Points, in no order, along strands that fork, close into loops and pass close to each other.
Two points are linked if the straight distance between their rows is under 92.8. Some points are linked to none.
J_899: [ 30  17   2  -9 -30 -17  16 -21  39  25 -28  -7 -46 -32  19  -9  16   5
  23 -26  11 -52  13  13   8  15  -9  11  28]
J_265: [ 15  13  -8  22 -37 -21   2 -17  37  -9 -50  20 -31 -17  16  26   0  11
  21 -10  11  13   0 -24 -34 -21  -3  25  19]
J_581: [ -7  30   2 -48   6 -13   4  -9  36  11  -8 -14 -25   5   9  10   0  -3
   3 -14  26 -34  39 -35   9  18 -30   1  26]
J_998: [ 26 -15  -3  18 -40 -17  25  -7   8  27 -12 -21  -5 -19  19 -29   3   6
 -21 -55 -44 -25 -33  52  -9   5   6  10  -1]
J_680: [-28 -28 -22   3  34  18 -49  42 -30  -6  -1  16  51  40 -28  -8 -19   4
  -7  28  29   6  -1   5  13  24 -24 -26 -27]
J_895: [ 48   9 -10  44 -10 -29  16  -2  11  -9 -26  34   5   6   1   5  24 -31
  16  -2 -33   5  -9  31  19 -11 -31  -5 -24]
J_637: [-24 -11   8 -18   1 -18  12 -23 -13 -26  31   6  -8 -16 -12  19   3 -18
  24  49  -2  -1  20 -30 -37 -16  26 -10  18]
J_394: [  7 -10  21 -17  28  10  22  -6 -31 -13  -9   4  27  25 -31 -31  -2  -6
 -30  11 -51  26 -15  13  28  -8   5  17 -26]
J_628: [-17  23 -20 -17   0 -33   7  -8  49 -11 -23   4  -1  19 -14  30  -8  -6
  -7 -13  15  22  12 -46 -34 -19 -34   1  -5]
J_251: [ -9   0 -37  15  32  -1 -26  39  -7  -1  -6  25  34  55   7  -5 -32 -13
 -25  18  27   9   5  14  19  32 -32  -8 -25]
J_953: [ 21  17  -5 -34   1  41  16 -12   6  -6 -20  19  29  -1 -34   6  40 -20
  10  36 -19 -14  13  -3  58   9 -24  48 -18]
J_597: [-22   1  11  22   4  -7 -41  23 -29  -9   8 -20 -20  -2  17  26   1  13
  29   6  10  -6  -2   0 -20   9  21 -21 -14]
J_11: [ 16   3  -4  46 -54 -10  36 -25  -2  14 -20  -3   5 -27  -8 -13   8  13
 -10 -53 -55   9 -22  50   3 -12  17   9  -8]
J_550: [-22  17 -10  31  29  13 -13   8  14  25   2 -25   1  29  -5 -16   3   4
 -10 -36  18  34   0  14  37  29 -23 -11  -4]
J_988: [  6  15  -9  24 -20 -32  -6  16  12 -10 -46   1 -37 -12  18  15  -1  18
  16 -15  -4   1 -17 -28 -51 -11  13  12   9]
J_805: [  8 -24  23  14 -19  39  15 -30   0 -12  57   4  17 -33 -13  19  13 -10
  25  11  -7  27 -19  -2  -9 -34  66  21   1]
J_531: [ -5   1 -21 -17   9   0 -28   5  26  22  30 -33   0  31  19   0 -11 -10
 -30 -35  35   7 -12 -12  -6  16  -1   8 -17]
J_601: [ 11   7   6  51 -14  -3  28 -25  -1   2 -24   1   2  -3 -17  -9  18   6
 -13 -36 -39  35 -24  39  23 -16  15  14  -9]
J_319: [ -7 -16  18  10  31  33   5  10 -48  -5 -13  -9  31  20 -19 -25   8 -15
  -5  21 -44  19 -15  13  32   8  -7  21 -35]
J_785: [-30  25  -7  55  33  13  -5  24 -13  25 -35 -14   2  11  -4 -29  -9  24
  -8 -25  20  21   4  30  36  35 -11 -15  19]
J_413: [  1   5  18  65  30  -1  13  12  -7   3 -37 -17  -3  -3 -16 -16  26   0
  -5 -22 -34  42 -17  43  32  -2  -2   0 -12]
J_317: [  4  -2  24   7 -13  18   2  -2 -14  -2  46   2 -13  -1  35   4  -2 -15
   8  21 -15 -29  -3   8   3 -19  21  25 -15]
J_848: [ 24  -8 -18 -34   1 -52  20 -25  10  24  -7  -5 -13  -5  10 -27 -21   0
 -42  -7 -20 -20   6  46 -26 -10 -17 -17   5]
J_815: [-10 -10  19 -33 -16   9  22 -35  -6 -11  22  22   8 -23 -23  20   3   4
  11  40 -16   0  11 -24 -22 -34  13  -1  18]
J_807: [ 34  -2  -5  63  -6 -38   9   5  -5 -13 -22  32 -16  20  31   7   5 -27
  12  12 -23  -1  -3  34   6  -7 -13   7 -34]
J_396: [ -1 -21   4  20 -20 -11 -24   2 -14 -12  10  -8 -13 -25   1  33   4   4
  22   0  -3  17 -48 -37 -54 -21  46   1  -4]
J_178: [  7  19  -5 -31   6 -30  21 -25  40  23  -6  -1 -16  13   7 -12  -2  -6
  -2 -14  21 -27  27  17  16  19 -52 -15  18]
J_340: [-11  26  -1   3  28 -24  -4  19 -10  14 -51 -19 -40  -9  14 -11  -9  34
 -18   3 -12   3   8  21 -18  19  15 -25  23]
J_619: [ 26 -16  -4 -36  -4  -8   8   6  35  -6  10 -20  -8 -21   1   3  -1  16
 -23 -32   6   2 -40 -62 -26 -25  14  10  23]
J_249: [ 40 -30 -15 -20 -31   1  15 -13  21  -6  10   9   4 -26  18  -2 -13   1
 -27 -10   1 -13 -36 -44 -24 -48  31  29   9]
J_366: [ -8   7  -9  -2 -16 -11 -13 -19  34  -5   3  -2   2  12  -7  48  -3   5
  -2 -16  11  42 -17 -47 -45 -34 -10   6 -16]
J_933: [ -6 -16  18  15 -12  33  -2 -15 -10 -12  68   8  18   1 -25  18  11 -21
  16  10 -18  26 -16 -13  13 -33  20  22 -24]
J_768: [-24   0   0 -19   2  33 -12   2 -26  13  52   3  23  10  16 -24 -18  -2
   1  17  37 -36  11   7 -13  11  16 -11  16]
J_117: [ 27  12   1   1 -21  -6   3   1  24  12 -19 -13 -42 -22  31  -7  17   4
   3 -22  12 -44  -8  -6   0  10  19  23  24]
J_811: [-36   1 -15 -27   7  11 -29  35 -20  19   5 -12   9   6 -11 -15 -37  32
 -29 -13  37  -3  -2   7 -21  20  25 -23  23]
J_44: [-29   3 -23 -55   6 -17 -20  30   3  14   8  -3  14  25   3   0 -51  21
 -45   8  35 -22  10   5 -26  21   1 -25  17]
J_7: [-24  12 -23 -35  -5 -32 -18  16  12   5 -12   1  -4  28  25  18 -48   9
 -27   5  37 -26  27  -6 -28  27  -7 -11  11]
J_46: [  7  -7  12  39  14   6  22   0 -14  24 -20 -17  22   4 -12 -32  12  -7
  -8 -38 -34  30 -11  60  37  26 -39 -16   7]
J_675: [-10 -13  11 -12  -2  21 -10   8 -11   3  36 -18   4 -22  32  -4  13   0
  19  20  49 -46  10  -8 -32  23  37 -14  29]
J_287: [-40 -23  18  25  29  21 -28  20 -58   8   3 -14  12  -1 -17 -24 -12  15
  13  11  -1  17   7  11  15  19  15 -26 -10]
J_495: [-38 -11  11  38  14  18 -42  41 -40  11   0 -14  -7  -1 -10   2 -11  29
  18  -2  15   5   4  16   1  16  21 -35  -9]
J_710: [  5  -2   2 -45  14  17  -9   1  -1 -22  25  11  24  21 -41  15  20 -19
  20  30 -10   5   1 -34  24   0 -42   8 -18]
J_826: [-10   9   3 -13  21   9  16   3 -29  14  -8   6   2  12  17 -43 -18   9
 -26  20 -12  -2  10  16  34  22 -11   1  17]
J_858: [  3  -2   6 -46   1  11  18 -19  -2 -25  18  26  28   0 -48  19  11  -6
   8  32 -14  11   5 -38   9 -23 -26  -5  -1]
J_49: [ 22  -5   8   6 -62  32 -12 -25  27 -10  10  23  -2 -37  21  47  -3   1
  31   9   6  -1  -4 -29  -1 -36  16  35   4]
J_654: [-25  11 -47  34  15  -5 -16  28   9   8  26  10  30  60   7 -19 -41 -17
 -32  -7  34  -6   5  20  28  25 -20   8  -9]
J_640: [  0  -7  -4  -7   8   5 -29  13  -7 -21  42   3  14  26  -6  29  13 -26
  23  22   9  -3   4 -26  18   2 -41  -3 -42]
J_704: [-17   3   0 -31  30  -7 -14  25 -20  12 -24 -28  -9 -11   1 -16 -18  45
 -35 -13  -4  15 -12  10 -34  16  25 -22  13]
J_160: [ 23 -27  25  19 -11  20  15  27 -21   6  19 -22   0 -26  66 -23  -3   4
  -9  -8 -11 -47 -26   4 -20   2  47  21  18]
J_437: [ -7   5  11  21 -13 -22 -27  30  -8  -5 -18 -17 -32 -16  14  27   3  19
  25  -7   2  -7 -21 -18 -46  -1  28  -8 -10]
J_241: [ 32 -19  15 -43 -24  17  32 -15   9 -12  16   5  13 -50  17 -12  -1  11
 -14  11 -13 -37 -16 -19 -28 -45  48  23  16]
J_204: [ 18   9   8  35 -15 -16   7  -1  -2  -2   3   6 -30  14  39   6  -3 -12
   3   0 -21 -18  -8  18  12 -15   5  31 -22]
J_100: [-25   1  18   9  19  25 -13  -9 -24 -21  19 -18 -22 -31 -21  -8  27   0
  42  24  21   2  29 -11  11  14  44  -6  26]
J_499: [-21  15 -43  -1   7  -2 -19  12  21  31  36  -5  19  45  11 -11 -32 -12
 -39 -27  50  -8  -1   4   3  22 -10   8  -6]
J_359: [ 16  18 -24 -17  20 -40  17 -15  53 -15 -18  12   5  33 -27  19   3 -32
  -1  -6   6  15  16 -26  -2  -6 -60 -11  -9]
J_227: [-12  16   8  35  33  39 -25  24  10   2   1 -21   8  14 -20  -1  28  -1
  13 -29   2  39  -1  -9  50  12 -29  14 -26]
J_245: [  9   0  -7 -46   8 -24  41 -38  13  20  -4  -7  -2   3  -6 -39  -7   7
 -51  -2 -21  -9  15  35  18  -6 -13  -4   8]
J_878: [ 29   2  11  13 -14  14 -10  21  -4   8  -3 -21 -33 -25  57  -3   9   5
  13  -4   3 -44 -21  -6 -14   5  30  19  17]
J_223: [-13  -9  21  42  29  32 -12  27 -29  -6 -24 -18  15   7 -21 -10  21  -6
  10 -10 -31  32 -11   8  39   5 -12  21 -30]
J_263: [ 26  24 -17  13   6 -32  10  -7  51 -11 -32  22  -2  19 -20  20  31 -33
  29 -13   6  10  13 -20  18   2 -59  -6  -3]
J_214: [  1  -5  -1   7  40 -33  -3  22 -21  -9 -14   4  -3  29  28  -4 -21   2
 -23  20 -23  16   7  26  -8   4  -4 -13 -25]
J_355: [  9   5 -10 -19  20  22  20 -11 -19  18 -24   6  14  10  -9 -43   8 -19
 -16  27  -9 -14  12  26  55  35 -37  12  13]
J_341: [ -2 -16  -4   7 -17  -4 -21  -7   2  -6  30   1   3  -1  -9  40   3  -3
   5  -5   5  30 -36 -33 -44 -35  21  12 -19]
J_883: [-17   0  13 -43  21  19   4  -4 -36   6  28  10  20  15  11 -28 -15  -2
  -6  38   8 -21  25   0  12   8 -11 -13  17]
J_185: [ 18   8   2 -43  12 -14  48 -33  -9 -11 -32  28  28   7 -43 -36   5   3
 -42  15 -46  21   3   6  32 -22   7  10  -8]
J_795: [-30 -35  -8  11  14   0 -41  34 -27 -26  -3   5  12  25 -23  11 -12  -6
  21  28  35   2  17  -1   9  26 -22 -44 -18]
J_383: [ 12   3   6  38  -7 -18  10   2   7  40  -9 -19  -3   1  12 -16   1  -5
 -12 -46 -29  10 -17  66  -4  12 -24 -17  -4]
J_588: [ -4  25  -6  46  33 -22   0  20  -9  23 -49  -8 -17 -10  15 -11  -5  21
  -7 -20   2  26   5  51   8  35   0 -42  14]
J_311: [-15  16  19 -35 -13  -5   2   3  14 -10  11  -2 -20  -3   9  18  -4  -9
  31  24  11 -43  42 -37 -15   2 -27 -11  14]
J_42: [ 31  -7 -21  -6 -30 -45  18 -15  24  15 -22   3 -18 -20   4 -21  -5   4
 -20 -39 -17  -7 -26  38 -36 -18  -6  -2   0]
J_778: [-40   2  -5  14  -1  13 -29  29 -19 -11  10  20   0  17 -10  13 -21   3
  23  23  54 -30  29  -1   4  36  -4 -38  16]
J_486: [  6  -5 -21 -27  10 -25 -17  21  24  -3   1 -38 -11   8  15   1   1  11
 -34 -43  17   3 -26 -33 -26   6  12  -4  -2]
J_477: [ 25   5 -12  27 -50 -19   9 -34  50  -8 -45  28 -16 -18   8  38   7  -2
  24 -33  18  22  18 -12  -9 -17 -22  21   5]
J_609: [ 15  16   7 -29  15  36  21  -4  -4   7 -21   8   2  -2 -19 -24  35  -8
  -5  21 -12 -13  17   3  73  27 -28  25   9]
J_253: [ 11  11   3 -58  21   4  47 -30   5  -1  -6   2   6   1 -41 -37   6   9
 -46  -2 -31  15  11   9  34  -6 -15  -4  15]
J_695: [-23  -5  23  -8  19  47  -4  -9 -12 -11  30 -29 -10 -36  -2 -15  27   8
  29  21  38 -13  22   3 -14  24  42  -9  38]
J_22: [-17  -4  14  25  -4   7 -20  -8  -9 -11  50  10   9   6 -25  33   8  -8
  28   2  -6  43 -23 -25  -1 -27   8   0 -28]
J_183: [-19   1  -3 -28 -10 -23 -19  15  -1  -9   3 -11 -20  19  33  29 -21   0
  16  23  20 -38  27 -21 -39  11 -13 -20   1]
J_122: [ 18  -3  21 -56 -28  16  37 -28  -6 -19   6  17  11 -46  -4  -2   0  18
   2  34 -17 -38  18 -13 -31 -42  35  10  31]
J_915: [ -2   1  30   0 -31  26  16 -29 -27  -5 -24  29  -5 -41 -13  14  -6  34
   7   9 -39  27  -7  -8  -3 -31  42   4   5]
J_132: [ 18 -28  14   4 -57  46   0 -32   9  -4  18  24  20 -52  14  31  10   4
  34  15  -8  12 -13 -13 -16 -34  51  19   2]
J_723: [-24 -23  13  12  33  27 -16   6 -37 -16  34  -7  -2  -2 -18 -10  22 -12
  28  20   7  15  19  -5  19   7  25 -18 -12]
J_769: [ -9 -15  -4 -11   5  -9 -11 -11  -2 -34  65   4   1  12  -7  26   8 -31
  22  35  17  -5  24 -27  -7 -11   3 -10 -16]
J_84: [ 38  10 -13  30 -37 -25  11 -27  48 -10 -30  49   4 -13  -5  29   9 -18
  34 -25  12  13  18   0  13 -14 -49  -2   4]

How many points has the smallest loop of links through each point below? Write 0 if it is on no loop.
J_710: 6
J_11: 6
J_394: 12
J_265: 11

A piece is all that can be reached along the links. How many separate loops has the piece of each point below (a circle has one, a figure eight two, a Y none), and how many tips (points with one link)?
J_588: loops 2, tips 1
J_640: loops 1, tips 1
J_805: loops 1, tips 2
J_807: loops 0, tips 2

A fork is a point with three links, a tip a point with one. Leave the first point through the second and follow the links. Name the first fork or tip that comes.
J_486 / J_531: J_778
J_628 / J_359: J_437
J_704 / J_811: J_178
J_287 / J_723: J_953
J_251 / J_654: J_815
